The views of a scene show one set of named points, each view turned or mirrored, and shifted as a whole, with a little noise and some points left out.

Scene 1
View 1
Z_444: [ 26  25  57  25  14 -41 -23  43  27   0 -54 -31  21 -39 -39 -11 -55 -20
  29  79 -45 -11]
Z_489: [ 12 -10  15  -7  12  -4  -5   1  22   6  -5 -19  14 -33   0 -12 -22 -18
  -5  17  -8 -16]
Z_713: [ 42  24  32   5  20 -26 -15  24  -7 -32 -11 -45  10 -30 -50 -27 -20 -23
  27  34 -22  -1]
Z_620: [  1  41  49  33  20 -11 -15  26  43  -3 -52   1  21 -30 -26   4 -36  -2
  21  50  -9 -10]
Z_193: [ 20  27  16  13  45  -6  10  25  25 -19   9 -28  17 -27 -19 -13 -24  -7
  21  23   1  18]
Z_711: [  5  24  -3  -6  20   6   0  -8  -1 -14   4 -34  25 -21 -18   4  -5  -8
   4  -6 -17  -7]
Z_976: [  8   6  22   1  13  -7  -9   3  18   1 -18 -17  18 -31 -10  -3 -24 -13
   1  22 -19 -18]
Z_345: [ 11   1  39   0 -13 -23 -31   1  10  11 -59 -21  16 -34 -28   2 -33 -22
   6  44 -49 -42]
Z_899: [  7  45  40  26  20  -6 -13  21  30 -23 -39  -3  14 -24 -33   0 -21   3
  25  31   3  -7]
Z_359: [ 18  26  18  -4   2  -4 -18  -8 -12 -31 -23 -24   9 -21 -41  -6   4 -14
  11  -1 -11 -22]
Z_596: [ 24  13  10 -11   5  -7 -13  -7 -18 -28  -5 -37  11 -23 -33 -13  -1 -18
   8  -1 -18 -20]
Z_264: [ 19  26  28   7  15 -18 -12  14   6 -19 -24 -36  19 -29 -33  -6 -23 -14
  19  31 -28  -9]
Z_184: [  1  23  14   8  23  16   4  -3  27 -17  -4   4  11 -24  -5  -5  -4   2
   5  -5  28  -8]
Z_18: [ 16  39  43  19  10 -10 -21  13  13 -30 -41  -8   7 -24 -44 -10 -11  -6
  25  28   2 -15]
View 2
Z_359: [  5 -32  11   5  24 -14  -5 -12  11  24 -17   3 -10  18   7  -3   5  30
  23 -23  10  12]
Z_264: [ 31 -22  18  -7  20 -30   0  -9  15 -12 -31  10   6   4   2   5   6   6
   4 -44  36  13]
Z_18: [ 23 -23  10  -5  24 -39  -5 -19  17  -8 -26  15 -14  26  40  12  -1  19
  17 -36  34  17]
Z_184: [ -1   9  -1  10  32 -25   5 -10  21   5  -1   5  -4  46  15 -36 -27  16
  41 -26  27  47]
Z_713: [ 34 -34  17  -9   7 -28  16  -5   6  -5 -40  12   9   8 -11  10  23  17
  -2 -46  36   9]
Z_489: [ 16  -1  29  -1  38  -2   1  -5  19   0  -8  -6   7   2  -8 -33 -16  -5
  11 -25  30  35]
Z_193: [ 18  10  -1   0  17 -44  15  -3  16 -14 -29  13  20  28 -17 -21  -8   6
  19 -49  43  29]
Z_444: [ 56 -21  36 -20  33 -44 -23 -18  23 -46 -45  16   4 -26  24  27   7 -21
 -11 -52  59   3]
Z_620: [ 31  -1  15  -8  40 -52 -25 -23  27 -38 -24  15  -8   8  47   9 -19  -9
  18 -44  49  18]
Z_976: [ 15  -5  22   1  38 -15 -14 -11  21  -4 -13   0   2   1   0 -17 -13  -2
  14 -29  28  25]
Z_711: [ -7  -7   1  13  28 -20 -10  -6  15  17 -12   1  12  13 -28 -24 -12  19
  31 -28  10  20]
Z_899: [ 23  -6   4  -2  28 -50 -11 -19  20 -19 -25  17  -9  28  41   7 -10  10
  26 -39  42  22]
Z_345: [ 28 -32  47 -11  48  -5 -40 -19  24  -7 -14  -6 -13 -37  24  10  -4 -10
  -3 -22  26   5]
Z_596: [  8 -32  14   6  21  -5   2  -6   8  27 -15   1   0  10 -17 -11   7  27
  18 -22   6  14]
View 3
Z_264: [  4 -13 -11 -20   0   0 -11  17 -11  -3   7  17   2 -21  -6  -3  -6 -15
 -18   7   5  31]
Z_444: [-10 -80   7 -10   6  -2  -2  16 -41 -10  41  34  -8 -38   6  -6 -15 -10
 -27  25 -12  40]
Z_359: [  8  25 -20 -19  14  -3 -24  23  12   2  -7  20   6 -12   5  -1   5 -38
 -18  -3  -2  26]
Z_596: [ 10  29 -18 -22   5   4 -13  16  18   0  -9   7   6  -1   2 -15   0 -32
 -14 -10  -5  28]
Z_620: [-19 -39   2  12   3 -20 -21  25 -36 -19  21  32  -1 -54   1  45   8  -1
 -19  41   5  25]
Z_976: [-11  -4   2   6  -7 -12  -9  16  -2  -4  11  -2   3  -8   8   7   8 -11
  -8  -2 -11  24]
Z_18: [ -1  -4 -10  -8  20  -4 -23  23  -8  -8   1  35   5 -44  10  19   0 -30
 -22  28  -8  25]
Z_713: [ 18 -11 -11 -38   5  19   0   7  -9  -6   0  19   5 -32  -6 -20 -22 -22
 -23  13  -6  36]
Z_489: [-10   7  11  11 -13 -12  -2   8   6  -6   7 -18   6  -6   8   4   4  -9
  -3  -8 -22  23]
Z_345: [-20 -45  -1   3  13 -14 -19  27 -11   3  40  22  -6   4  25 -16  13 -38
 -25  -9 -23  29]
Z_899: [ -7  -6  -2   6   7 -16 -23  23 -12 -11   5  21   3 -43   8  31   6 -14
 -17  26  -5  22]
View 4
Z_444: [ 31   8 -30  17 -13   4 -17 -23  14  43  41 -22  23  33 -54 -14  -9 -24
  12 -47 -15  33]
Z_359: [ -4   3  17  36   5  45 -37  -3  -8  42  16 -13   2 -10  16 -14  38   3
  12 -31 -39 -14]
Z_489: [-12   4  -3  18  -4   8 -19  11  12  47  -5  -2  18 -19  -8  -6  18  15
   9  -4  -5 -22]
Z_711: [-27  -8  11  18 -17  43 -33  20 -15  41   9 -13   5 -24  18 -18  30  17
  18 -19  -9 -23]
Z_18: [ 24  10   4  21  14  43 -37 -14  11  40  30 -22  11   2  -6 -28  10   7
  25 -26 -40  13]
Z_713: [  7  12   0  30 -20  17 -41   9  -3  51  47 -12   0  26   7   6  13  -4
  -1 -37 -35   9]
Z_596: [-16   2  16  37  -7  33 -38  10 -12  48  15  -8   0  -8  21   0  40   3
   2 -26 -30 -21]
Z_620: [ 27   7 -17  -2   8  37 -25 -19  18  33  26 -27  23   1 -37 -42 -11   9
  37 -23 -14  22]
Z_184: [ -5   8   8   0  10  45 -37  16  14  42   3  -9  11 -32  18 -29   9  41
  32   9 -18 -19]
Z_264: [  2   2  -3  23 -16  27 -32  -1  -5  41  31 -17   7   7  -7 -12  17  -4
  12 -37 -22   4]
Z_345: [  7  -4 -12  39   7  14  -2 -32   6  41  -1 -14  25   0 -47 -11  34 -29
  11 -42 -13  -3]
Z_976: [ -6   1  -5  18  -6  21 -18   2   4  43   5  -9  20 -13 -14 -15  17   6
  15 -15  -5 -11]
Z_193: [ -1  10  -6  -3 -25  26 -41  29   6  45  38 -12   7   1  10 -13 -12  31
  17 -11 -11   2]
View 5
Z_359: [-21  28  -6  28   9  26  -3  12   8  13 -28  -3 -19   3   5  12  -5  18
   1  28 -39 -19]
Z_899: [ -7   8  15   4  -6   4  11  -6 -11  12  -2 -39  -9  -5   7  -1 -17  44
 -18   7 -27   8]
Z_184: [-30  24  -8  12   3   9  14   9 -16  39 -21 -33  -9  36 -18   2 -24   6
 -27  30 -15  17]
Z_345: [ 41  -4  11  55  25  -5 -12  16  24   2 -23 -10  -5  -6  20  17  18  35
  15  -3  -8  -4]
Z_193: [-10   7 -32 -12 -18  11   6  -6   6   8  15 -21 -12  17 -15  23 -30   6
 -24  12 -17   4]
Z_713: [  6  13 -30   0 -10  19 -12  -3  18  -5  11  -1 -14 -12   7  33  -6  32
   1   8 -42 -29]
Z_976: [  8   6 -12  29  10   3  -3  12  11  14 -12 -17  -7  18  -5  17  -6   9
 -10   9  -3   6]
Z_18: [ -4  18   8  12  -1   8   3  -2  -6  12  -9 -26  -8  -9  11   4  -6  49
 -10  10 -39  -5]
Z_711: [-29  14 -18  24   5  26   1  12  16   7 -23  -6 -22  24 -14  17 -14 -17
  -6  26 -15  -1]
Z_596: [-18  28 -22  29  10  27  -9  16  17  12 -23   7 -18  14  -4  24  -4   4
   6  29 -35 -23]
Z_620: [ 16 -10  21  12  -5 -12  12  -7  -4   5   1 -49  -4  -5  10  -2 -11  46
 -20 -10 -12  21]
Z_489: [ 17  14 -28  28  14   1  -3  16   9  27 -13 -12   2  34 -12  22  -8   3
 -12  15  -3   5]
Z_444: [ 54 -21   2  13  -8 -15  -5 -11  20 -18  24 -24   3 -26  24  22   3  58
  -4 -26 -13   0]
Z_264: [  2   5  -8  15  -1  12  -5   0  19  -7  -1 -13 -13  -4   6  23  -7  25
   0   5 -25  -9]
View 6
Z_264: [-21   1  37 -13  13  17   0  23  -7  -6  17 -10  20  -9  26   9  18  19
  -1  19  16  -2]
Z_713: [-20  -4  56 -14 -12  16   9  15 -13   0  25 -22  22   3  33   2   2  21
  -5   6  15   4]
Z_193: [-51 -13  32   4   9  -2 -25   4 -16   4   9 -18  29   6  -8  10   9  13
   4  10  24  -1]
Z_596: [-19   1  66 -29   7  23 -15  23 -13  -4  25   6   3  -4  17  22  16  22
  -4  20   7  -2]
Z_899: [-27  19  12 -12  18 -12 -13  15  -5 -13  -1  -5  29 -26  18  10   5  -1
  -7  17  39  21]
Z_359: [-20  21  59 -41  19  10 -12  31 -13 -11  17  21   7 -21  25  27  17  10
  -9  29  23   9]
Z_620: [-11  12 -16   3  26  -5  -5  14   7 -24  -6 -18  30 -34  19   5   9  -2
  -6  18  33  13]
Z_976: [-12 -11  26  -7  20  19 -27  20  -5 -20   9   1   9 -21  -6  24  21  12
  -2  23   2  -3]
Z_444: [ 12  -2 -10  16   3  22  29  19  13 -23   9 -47  35 -22  48 -14   9  11
  -2  11  14   5]
Z_18: [-16  21  31 -26  10  -6  -8  18  -6 -17   7  -2  21 -25  26  12   0  -2
 -11  16  32  20]
Z_711: [-40  -9  57 -18  27  18 -36  23 -16   1  17  18  11  -5  -8  32  29  20
   3  26  15 -11]
Z_184: [-42  -1  35 -17  23 -15 -57   9 -17 -12  -1  19  11 -20 -30  33  11  -2
  -3  16  24  14]
Z_345: [ 27   1  16 -13  20  40   6  36  12 -35  16  -4   0 -40  33  14  26  13
  -9  32  -5  -1]
Z_489: [-11 -23  34  -4  11  20 -37  17  -6 -23  11   0   3 -18 -22  25  19  15
  -3  16  -9  -3]

Which points are out of place in each view (at most two, in the order of its rows)? Write - if all are in place.
view 1 -> -
view 2 -> Z_264
view 3 -> Z_620, Z_899
view 4 -> -
view 5 -> -
view 6 -> Z_596, Z_359
